The views of a scene show one set of named points, each view turned or mirrored, and shifted as a whole, with a little noise and some points left out.
(in the rows, 128 means zero)

Scene 1
View 1
Z_425: [115 154  76  71 153  77 149 132 137 134  97  90 176 161 100 108  96 173
 139 190 158 117  98 112  46 124]
Z_169: [112 166 128  54 153  64 139 132 130 133 142  78 186 158 116 125 117 143
 121 185 146 123 105  94  66 125]
Z_526: [118 125 105  99  88 102 139 123 115 151 171  63 135 129 124 131 133  71
  89 105 165  96 115 138 109 115]
Z_645: [133 153 106 116 124 128 136 115 165 148 130  64 144 149 114 145 114 156
  76 155 126  99 110 108 163 107]
Z_872: [128 145  81 112 120 136 142 119 161 149 116  69 146 148 108 133 101 161
  96 150 144  93 106 120 131 114]
Z_929: [139 172  95 105 147 162 142 113 192 158  95  60 178 163  97 153  79 210
 107 170 123  99 103 100 151 105]
Z_188: [132 164 136 106 119 147 133 116 169 162 155  48 169 146 118 165 111 139
  80 138 131  90 117  97 174 109]
Z_754: [131 152 110  94 133  90 137 121 145 128 140  68 150 148 113 130 124 150
  78 182 122 103 111  99 143 108]
Z_751: [131 171 174  76 139  92 132 123 142 149 178  51 183 145 125 157 125 115
  80 165 116 109 114  85 160 116]
Z_630: [129 177 158  81 155  52 125 130 137 117 157  73 166 147 125 137 139 142
  66 214 102 118 115  76 148 109]
Z_677: [122 171 127  60 163  68 142 129 141 134 131  74 196 166 107 136 108 158
 114 201 131 119 113  88  86 126]
Z_360: [136 149 103 126 122  66 118 118 139  95 146  82  92 127 127 122 169 143
  14 203  94  88 113  98 205  97]
Z_705: [132 167  91 104 145 143 145 125 181 153  99  63 174 160  98 144  93 194
 114 165 133 101 107 104 131 109]
View 2
Z_188: [100 115 122  51  77  78  95 156 128 152 118 182 141 137  71 171 136 174
  80 108 100 136 139 133  73 170]
Z_754: [108 115 127  81  64  84 109 143  87 126 114 175 131 148 127 148 116 134
  83 130 142 137 131 123  57 181]
Z_169: [ 99 124  70 101  96  95 117 166  96  92  88 229 163 144 148 136 153  91
  72 138 177 177 115 111  62 151]
Z_929: [112 149 123  65  93  47  92 141 141 136  99 187 157 173  73 195 111 126
  54 133 144 180 114 146  67 137]
Z_630: [119 124 113  57  50 137 128 134  49  85 128 184 116 150 100 140  98 110
 106 111 122 141 132 103  56 188]
Z_872: [ 99 111 131  80  76  50  90 157 123 153 107 178 151 156 120 162 130 151
  70 140 150 150 133 140  69 164]
Z_360: [123 108 168  63   5 112 120 113  24 111 149 128  84 167 116 135  49 140
 115 124 116 108 136 118  49 218]
Z_526: [ 76  72 111 103  79  79  98 182 102 155 110 188 137 113 164 109 177 181
  82 117 129 103 162 122  70 206]
Z_645: [113 130 119  64  76  72 101 150 119 132 110 181 143 157  92 175 117 138
  72 129 143 153 121 135  65 158]
Z_751: [107 111 103  47  69 131 121 154  85 107 124 197 128 127  82 155 139 145
  96 101  93 132 139 111  62 184]
Z_705: [114 134 121  72  81  50  96 136 137 134  96 186 155 167  95 181 124 127
  62 138 154 176 112 135  65 146]
Z_677: [114 133  84  81  88 115 123 148  81  82  99 212 143 152 128 153 127  84
  79 129 159 175 115 105  49 155]
View 3
Z_526: [138 137 119  86 106 104  80 149 104 121 159  83 111 120 134 152 177  93
 111 148 119 126 154  63 166 218]
Z_169: [187  95 136 130  91  97  93 117 154  74 145 118  63 102 152 130 164  82
  92 107 185  92  98 122 153 196]
Z_645: [103  81 100 128 141 110  95 115 137  75 131 105  61  94 142 133 192  84
 117  97 144 121 152 149 146 152]
Z_188: [ 84 107  98 104 139 125 103 125 129  90 145 102  63  98 103 142 201 103
 115  75 120 143 160 119 153 157]
Z_705: [106  76  97 144 141 116 111 106 132  54 138 100  52 104 153 126 197  75
 121 108 159 112 167 168 141 147]
Z_929: [ 88  62  94 149 152 124 112 102 131  50 140  99  40  99 149 121 204  79
 123  97 156 118 177 181 133 133]
Z_360: [ 81 103  83  97 150 103  31 142 159 139  53 120 102  50 146 159 192  31
 141  96  82 124  97 102 163 153]
Z_872: [104  94 100 126 132 118  86 118 119  80 138  90  82 110 157 133 194  77
 125 128 140 114 176 138 144 165]
Z_425: [181  76 127 154 105  85  92 103 137  50 144 105  66 117 192 122 159  58
 111 152 196  66 133 151 140 196]
Z_677: [170  80 130 134 104  93 101 108 165  64 141 122  51  90 151 129 164  77
  92  92 186  90 101 144 151 170]
Z_754: [123  96 106 120 130 105  78 127 144  98 115 102  75  92 151 141 186  66
 122 107 133 109 127 119 157 167]
View 4
Z_929: [ 90 159  79  85 184 124 124 183  87 156 139 152 138 127 205 156 120  78
  39  83 166 212 129  83  86 158]
Z_705: [104 153  84  96 188 119 121 181  88 150 134 149 134 132 192 158 135  79
  51  89 168 200 128  94  87 136]
Z_425: [148 122  77 130 213 118  91 167  74 115  69 146 116 146 162 147 172  91
  78 115 183 166  92 106  85  96]
Z_872: [ 96 139  98  90 154 107 106 213 104 129 135 151 124 136 179 156 149  78
  64  99 174 184 132 112 108 118]
Z_169: [159 107 106 118 201 136 100 134  85 103  88 152 103 155 140 153 166 106
  92 130 180 153 119 105 116 121]
Z_188: [ 86 136 117  63 137 129 121 182 117 134 174 162 119 147 163 164 131  94
  68 110 170 192 165 106 132 158]
Z_751: [124 109 135  68 147 156 119 137 120 116 150 153 107 161 139 155 127 109
 102 134 160 173 162 105 138 168]
Z_754: [118 123 111  80 151 128 105 188 107 125 119 137 121 151 162 159 140  75
 114 117 164 163 138 113 106 129]
Z_360: [109 101 131  48  86 134  98 224 131 140 123  84 124 164 174 170 116  43
 175 128 123 144 156 120  98 146]
Z_526: [107 118 139  80 115 102  89 218 117  86 142 176  94 155 123 157 183  99
  97 133 199 151 145 145 163  89]
Z_630: [155  98 114  92 173 153 110 129 100 125  90 111 116 166 159 158 130  86
 136 132 140 153 132  96  98 154]

In a view up to two points have been moved. Name them for each view, in the order of its rows, or write none.
view 1 -> Z_645
view 2 -> Z_169, Z_360
view 3 -> none
view 4 -> Z_630

Scene 2
View 1
Z_220: [113 116 127 183 108 130 119 179  89 144 128 160  84 176  89 140 103  97
 134  70 131 206 126 112 150 175]
Z_894: [171 147  88 187 134 141 117 170  72  88 154 183 153 165  92 101 110 152
 116  48 177 178 149 173  99 151]
Z_780: [114 125 130 172 116 128 120 173  95 130 123 165  87 170  99 130 108 110
 126  65 138 202 124 113 138 173]
Z_183: [150 114  79 214 104 108 104 198  71 145 146 162 147 146  76 123 104 136
 136  48 154 212 156 154 125 178]
Z_955: [122 126 123 172 118 126 115 169  95 128 119 161  90 174 110 133 111 113
 137  67 131 186 128 113 143 169]
Z_495: [120 146 126 149 133 136 135 149 106  95 116 174  86 141 110 112 118 125
 103  64 166 195 121 117 110 173]
Z_552: [124 154 129 142 145 141 138 140 107  82 111 177  85 153 117 111 119 131
 103  64 165 178 120 117 110 160]
Z_172: [129 122 106 182 120 110 108 173  92 128 116 159 114 165 115 133 116 133
 133  56 129 175 139 119 128 169]
Z_304: [134 134 106 169 134 113 111 156  99 108 107 167 113 156 124 121 123 146
 127  51 147 169 137 123 120 167]
Z_970: [125 138 142 154 136 164 133 154  86  99 129 166  83 219 122 136 110 105
 136  74 129 155 117 110 145 137]
Z_709: [129 129 124 172 118 139 130 170  90 118 136 167  92 172  98 123 108 112
 123  68 152 201 127 121 128 169]
Z_546: [142 142 112 177 129 143 124 166  83 103 140 171 115 171 101 118 110 126
 121  60 157 182 137 139 119 156]
Z_288: [139 122  86 190 125  92  97 168  84 129 109 161 130 170 128 131 120 151
 147  47 125 157 151 125 135 167]
Z_321: [136 144 132 168 128 167 134 164  83  99 145 173  94 195  98 123 103 106
 121  69 156 184 126 137 127 145]
Z_104: [ 99 142 169 131 133 175 146 145 102  98 120 166  44 210 124 134 107  83
 119  85 132 177  96  91 145 148]
Z_26: [114 126 127 166 120 127 123 168  98 130 116 159  84 173 107 134 110 108
 130  67 137 192 124 107 141 172]
Z_660: [128 132 117 157 142 125 114 147  95 103 102 160 100 201 149 131 124 132
 144  58 120 138 127 105 139 142]
Z_685: [100 115 119 174 109 103 118 177 105 146 107 153  78 144 102 138 113 112
 127  69 136 210 129  97 142 195]
Z_515: [146 136 111 175 133 135 117 163  79 105 131 166 120 192 124 127 114 131
 138  60 139 156 139 134 127 141]
Z_262: [147 158 119 160 143 163 136 149  87  76 142 183 108 172 100 107 112 130
 105  59 177 177 126 147 100 143]
Z_340: [133 119 105 175 130 110 107 164  88 124 110 156 109 189 133 138 122 133
 152  57 118 152 141 110 144 159]
View 2
Z_515: [123 147 119 127  32  78  95 127 164  89 119 124 111 180  92 131 139 134
 116  79 107 104 150 168 110 116]
Z_340: [150 143 107 116  47 107  91 112 152  98 120 111 108 181  93 119 165 133
 138  92 115  94 148 165 116 121]
Z_552: [151 149 171 127  58  85 120 133 163  76 102 123 108 145  86 166 106 181
 119 103 101 126 148 167 137 103]
Z_780: [150 131 121 147  55  93 106 123 132  71 119 134 113 170  95 106 117 166
 133 126 107 102 134 173 125  98]
Z_262: [118 154 151 138  36  56 117 144 180  63 113 137 114 153  86 165 102 170
  93  77  92 130 142 172 119  98]
Z_26: [153 130 130 140  62  99 106 123 133  81 117 129 113 168  96 111 123 160
 140 124 111 101 141 176 128 100]
Z_970: [119 141 127 132  46  82 100 154 145 104  93 121 102 165  95 123 104 140
 131  88 115  79 165 193 109 104]
Z_894: [107 161 122 143  15  54 109 117 203  45 143 147 124 176  84 158 141 160
  82  63  84 150 120 152 119 117]
Z_495: [156 141 158 137  60  84 119 125 153  67 117 130 115 151  91 147 108 186
 120 113  97 129 136 167 139 101]
Z_220: [146 124 106 159  57  92  97 121 121  69 130 137 115 172  97  87 119 155
 135 131 111  91 130 176 121  97]
Z_321: [115 143 124 148  40  66 106 150 149  73 112 136 114 164  92 128  93 156
 110  93 101  99 146 183 115  94]
Z_104: [118 134 139 138  62  77 102 169 123 109  78 117  98 155 100 122  71 146
 135 106 118  65 175 206 113  87]
Z_172: [152 140 116 130  48 101  99 107 148  75 130 128 115 178  93 119 157 148
 131 103 107 114 136 161 120 117]
Z_304: [153 146 133 121  47 100 102 111 166  78 124 123 113 170  87 143 157 160
 119  93 103 124 141 157 131 123]
Z_685: [174 124 122 147  68 114 107 104 119  65 134 133 120 166  97  96 137 167
 144 147 105 103 124 167 136 104]
Z_288: [151 150 103 116  39 106  92  93 167  82 136 120 112 192  92 123 188 134
 127  92 110 118 134 153 114 130]
Z_709: [149 137 133 138  54  96 106 120 141  74 118 126 111 167  94 122 122 160
 132 116 106 107 139 168 130 103]
View 3
Z_546: [147 111 173  71 117 152  97 155 131 183 129 121 145 129 133  91  96 139
  79  93  70  81 151 178 142  77]
Z_685: [189 106 171 111 119 144  78 156 146 194 113 111 147 129 137 149  83 156
  72 127  63  85 160 194 106 147]
Z_970: [180 112 135  72 142 152  82 129 122 159 132  94 166 107 149 104 113 138
  87 131 105 103 167 160 141  64]
Z_183: [152 128 211 101 106 122 110 192 134 195 119 147 144 127  96 101  76 183
  78  70  48  55 150 200 134 116]
Z_515: [163 122 153  68 126 148 108 143 111 172 135 112 157 128 132  91 101 159
  94  98  74  93 157 158 138  71]
Z_552: [142  84 146  65 112 177  95 128 138 197 128 109 141 148 159 110 102 103
  77 114  65 103 139 163 116  94]
Z_220: [191 113 175 108 129 135  69 167 143 178 114 110 160 103 129 128  97 158
  74 127  83  79 169 193 134 116]
Z_104: [181  87 127  81 142 167  49 125 146 167 124  77 164 103 173 123 117 102
  79 166 114 112 166 170 133  79]
Z_288: [180 129 157  84 121 139 135 151 101 176 132 119 152 149 117 115  87 193
  93  84  47  94 160 159 119 120]
Z_340: [188 124 142  84 133 145 118 138 106 171 133 110 159 133 127 118  96 183
  92 108  68 100 167 159 122 108]
Z_172: [175 117 159  87 122 147 109 150 122 184 126 115 150 141 129 118  89 170
  87 101  58  93 156 173 120 115]
Z_262: [125  99 163  54 109 168  93 143 140 187 131 118 141 132 146  77 104 107
  78  97  74  89 140 166 144  53]
Z_894: [120 117 187  56 105 146 123 165 127 192 133 146 137 145 119  63  91 141
  84  56  52  72 135 174 145  54]
Z_304: [160 113 156  72 116 156 116 143 118 189 131 118 143 152 136 114  92 155
  88  95  54  95 150 165 114 109]
Z_955: [179 110 157  94 128 148  86 147 132 181 124 109 153 123 138 122  98 154
  80 124  75  90 162 179 126 112]
Z_660: [183 115 119  67 137 155 110 121 106 170 139  97 161 140 145 115 104 158
  96 113  74 114 163 141 123  93]
Z_321: [157 105 163  75 123 152  76 151 135 177 130 110 151 111 141  93 103 125
  77 113  89  85 156 177 150  58]
Z_495: [146  91 160  76 109 171  85 140 151 201 124 112 138 145 155 114  91 108
  74 115  63  93 143 177 118 111]
View 4
Z_660: [140 121 158 141 123 149 147 103 177 167 182 129  96 108 103 104 164 113
 114  94  98 142 148 153 131 119]
Z_955: [162 153 163 126 110 133 117 102 200 145 182 136  92 105  95  94 157 123
 132 106 107 124 146 129 162 148]
Z_183: [168 162 141 166  95 106  75 119 199 127 132 146  54  94 111  91 165 167
 145  82  67 108 109  92 198 165]
Z_894: [140 124 116 166 130 147 101 126 195 166 139 136  65 111 113  73 167 167
 146  81  61 148  94 118 228 111]
Z_685: [185 167 188 121  97 114 113  97 212 113 198 156  93 100 109 107 152 102
 148 127 125  90 162 119 147 174]
Z_104: [159 146 167  75 126 163 141  99 227 162 236 123 133 112  55  97 157 107
 126 120 137 171 165 163 160 124]
Z_780: [168 161 163 122 112 129 111 106 216 139 190 139  95 104  95  92 155 129
 142 112 110 128 140 123 173 151]
Z_288: [156 129 155 173 104 126 121 104 165 149 148 138  70  97 120 108 167 123
 126  87  77 113 135 120 140 147]
Z_340: [151 132 158 147 111 135 131 103 177 152 167 132  83 102 106 107 162 119
 115  89  89 132 144 133 129 143]
Z_304: [152 125 155 159 122 143 122 114 183 152 168 150  79 113 124  93 158 121
 144 105  89 120 133 132 170 132]
Z_546: [154 133 136 137 122 142 110 115 204 155 169 131  88 111  95  84 163 147
 136  97  89 146 117 125 196 130]
Z_970: [149 138 154 106 120 155 136 103 204 166 198 117 108 106  70  97 164 127
 115  94 107 175 146 146 155 126]
Z_515: [144 128 142 142 117 147 124 111 188 164 163 123  88 101  96  95 167 141
 119  84  83 154 128 132 163 127]
Z_321: [153 143 143 114 122 151 116 109 213 162 190 121 101 105  74  82 161 146
 132  94  97 166 128 135 195 126]
Z_262: [144 134 134 122 133 153 114 117 219 163 180 128 101 111  86  76 163 154
 142 101  95 164 117 134 211 112]
Z_220: [174 169 165 113 100 118 105  99 216 130 185 135  94  91  82 100 156 132
 133 104 110 129 147 119 167 166]
Z_26: [168 152 168 118 108 136 115 105 209 136 192 142  99 107  94  97 155 119
 140 110 112 125 149 128 167 149]
Z_709: [163 142 159 130 120 137 119 108 204 142 190 145  92 112 100  92 157 119
 146 111 108 127 142 131 175 140]
View 5
Z_26: [159 161 184 118 162 177 140 146 117  79 100 138 161 135 119  96  92 148
 133 111 147 153 141 122 130 161]
Z_288: [138 109 143  77 165 147 129 134 103  47 135 151 159 148 119 117  93 148
 138 155 129 156 127 110 123 164]
Z_685: [149 163 182  89 152 190 164 139 111  77  89 127 167 146 105  91  80 140
 133 127 136 136 149 135 147 154]
Z_515: [152 123 166 126 181 147 114 144 112  52 142 159 152 124 140 103 101 141
 140 125 154 172 131 107 109 172]
Z_220: [154 170 201 110 157 169 157 151 119  75 106 144 172 129 125  96  76 127
 141 109 133 145 137 136 139 160]
Z_183: [114 128 173  90 161 158 147 113 110  38 152 162 149 125 154  86  51 100
 147 170 130 133 168 133 147 136]
Z_780: [155 162 185 114 164 176 143 145 117  68 107 145 162 129 124  88  89 135
 137 112 145 148 149 130 134 158]
Z_709: [156 150 179 118 169 178 133 137 114  73 110 138 152 134 118  90  96 144
 138 114 155 153 145 121 124 163]
Z_304: [145 120 149 102 177 167 119 121 106  62 125 138 140 140 117  99  98 148
 134 135 159 158 150 105 110 159]
Z_660: [164 127 153 113 178 151 111 151 110  63 120 144 160 139 113 117 119 170
 133 111 155 178 115  97 102 186]
Z_546: [146 134 177 134 185 163 122 130 115  54 137 154 141 116 147  82  89 129
 147 125 163 163 154 116 118 155]
Z_104: [201 189 208 164 175 182 128 173 125  94  86 136 166 119 118  91 124 167
 133  59 168 175 119 117 111 183]
Z_894: [125 105 162 139 197 153  95 102 107  34 168 164 121 109 165  78  78 120
 145 148 173 160 175 109 108 149]
Z_495: [157 148 175 129 184 198 119 121 110  77 101 125 129 127 117  71  99 148
 136 112 178 159 170 111 116 153]
Z_172: [147 132 162  95 166 161 137 135 109  61 122 144 158 141 124 105  88 142
 137 135 140 152 140 118 126 161]
Z_552: [161 138 168 142 191 194 108 120 110  77 103 125 125 132 116  77 113 162
 134  99 185 162 163 104 106 161]
Z_970: [179 157 187 148 180 154 117 163 125  71 119 155 162 121 134 105 115 158
 139  88 159 179 115 111 107 182]
Z_340: [162 142 170 105 165 160 135 150 112  65 113 144 168 140 117 109 101 153
 135 117 139 165 121 115 121 174]
Z_955: [160 154 179 112 168 172 141 144 114  66 111 144 160 136 123  98  91 143
 135 118 143 159 139 122 129 163]

In a view up to two points have been moved. Name them for each view, in the order of its rows, or write none.
view 1 -> Z_709
view 2 -> Z_104
view 3 -> none
view 4 -> Z_685, Z_262
view 5 -> Z_340

Scene 3
View 1
Z_521: [143 137 173 159 131 130 145 110 139 114 119  90  87 109 124 132 137 129
 120 145 186 147 200 124 130 167]
Z_372: [140 130 168 157 147 125 135 112 136 111 129  83  97 107 113 140 141 123
 123 152 195 153 194 102 127 150]
Z_428: [147 150 208 135 101  93 137  98 152 113 125  71 105 106 119 150 150 130
  87 127 196 154 132  99 116 128]
Z_554: [224 123 184 131 114 111 176  70 111 124 101 111  51  94 124 105 156 177
  74 124 150 186 192 150 123 171]
Z_195: [ 71 159 174 197 139 156 142 138 157  96 123  82 115 127 138 135  99 102
 164 173 198 112 232 143 143 182]
Z_377: [119 201 233 161  61  94 172 103 170 107 130  51 112 142 149 154 129 127
 102 186 144 125 152 147 114 155]
Z_149: [130 132 171 175 137 148 154 117 135 106 109  98  81 108 131 113 118 130
 142 155 187 145 229 155 134 183]
Z_769: [ 99 126 155 189 153 177 142 133 136 103  99 113  88 104 137 104  98 114
 167 144 206 122 250 164 156 198]
Z_71: [176 148 214 127  74  95 161  88 147 110 102  90  82 100 135 128 148 144
  83 105 186 157 129 138 122 150]
Z_143: [161 128 168 147 151 117 139 103 133 121 138  81  83 106 108 141 151 134
 110 159 184 167 201  92 118 142]
Z_127: [178 141 176 152 136 112 161  97 128 120 144  81  78 123 116 140 157 148
  95 185 143 170 222 116 115 160]
Z_243: [131 142 187 165 105 133 159 109 144 106  95 101  88 106 139 111 116 132
 128 132 190 138 192 160 140 185]
View 2
Z_71: [104 132 119 162  53 135 123 153 103 108 180  80 141 128  86 122 128  90
 163  70  72 151 136  99 148 198]
Z_769: [ 74  91 107 123 133 144 164 171  92  88  77 191 182 110 114 131  99 102
 151 113 123  75 117  79  80 107]
Z_521: [ 92 136 113 137 106 123 153 159 106 112 132 120 147 113 110 117 124 107
 167 104 104  99 132 103 110 146]
Z_377: [ 36 164  81 108  53 134 111 189 120 123 175  70 189 111  84 108  95 148
 136  71 118 124 145  87 103 212]
Z_149: [ 87 116 112 128 116 138 167 170 105  99 117 145 162 111 101 122 115 112
 160 100 117  81 117  89 102 137]
Z_372: [ 92 141 117 137 118  97 152 148 110 117 128 104 145 122 126 106 129 107
 165 122 102  95 146 113  99 150]
Z_143: [104 132 121 148 120 105 160 146 103 114 131 113 134 120 123 110 137  97
 174 122  96  94 133 110 108 137]
Z_428: [ 86 148 111 157  73 105 118 147 104 125 170  69 143 129 119 107 126 100
 162 103  77 144 161 122 124 193]
Z_243: [ 86 123 110 129 101 145 154 172 107 106 124 139 158 114  91 122 112 115
 157  91 115  94 119  85 108 147]
Z_195: [ 43 113  90 103 126 129 140 171  97 105  96 160 200 111 123 117  87 125
 138 121 128  86 146  88  62 130]
View 3
Z_428: [127 113 114 147 169 156 129 140 144 122 129  85 155 133 102 141 137 162
 116 102 128 133 166 116 110 113]
Z_521: [142 136 126 153 143 158 157 146 131 139 107 127 109 138 102 109 109 142
 148  96 132 146 107 108 112 138]
Z_554: [158 128 107  91 196 154 101 117 103 135 139 166 123 137  93 135 121  82
 156 100  90 108 108  61 135 148]
Z_377: [ 95 118 154 114 128 125 154 111 153 146 114  77 185  88  93 120 161 188
 115  76 114 121 108 141 115 167]
Z_195: [129 148 146 184  86 153 214 158 151 149  80 110 100 125  99  79  99 190
 152  80 154 164  64 135 115 164]
Z_143: [147 126 121 161 164 166 152 154 130 131 109 136  95 153 112 107 108 129
 151 101 139 157 117  93 111 120]
Z_769: [161 167 117 182  83 158 213 153 130 145  90 140  71 142  92  87  75 149
 179  81 145 161  58 104 125 172]
Z_372: [136 125 135 164 161 160 152 158 140 136 100 123 109 145 113 102 117 143
 143 102 139 155 119 110 101 117]
Z_127: [118 102 154 121 181 146 127 138 137 150 101 134 132 125 110  98 145 130
 138  98 115 146 103 106 109 136]
Z_149: [150 149 130 152 120 157 176 142 129 147 101 141  97 133  93  93 101 142
 158  91 133 143  73 101 122 161]
View 4
Z_372: [126 130 117 137 106 140 131  91 128  85 130 115  90 103 133 127 115 136
 113 120  66 142 145 130 114 117]
Z_243: [ 95 168 121 154  90 112 110 116 171  77 125  86  98 117 166 121 125 139
 109 132 105 176 115 145 121 107]
Z_377: [ 78 161 119 127 147  97 114 135 142  19  91  96  93 148 109  77 126 166
  83 165  82 139  47 118 132  88]
Z_149: [100 162 114 139  90 117 116  91 168  72 137 104 108 108 167 141 112 118
 119 136  81 192 136 121 116 136]
Z_428: [129 125 126 147 111 138 130 121 121  76 102  89  76 119 103  98 125 171
  89 109  90 108 103 156 130  76]
Z_71: [112 135 138 156  86 145 120 139 152  75  97  50  90 128 113 104 125 180
  65  98 118 139 103 167 135  77]
Z_127: [114 126 124 113 116 145 130 105 139  52 113  87 110 118  90 135 101 140
  65 116  56 170 143  94 123 145]
Z_554: [113 132 144 132  67 171 123 136 178  72 101  29 120 122 101 145 104 164
  40  78 104 190 159 132 138 138]

In a view up to two points have been moved. Name them for each view, in the order of its rows, or write none.
view 1 -> Z_143
view 2 -> Z_243
view 3 -> Z_127
view 4 -> none
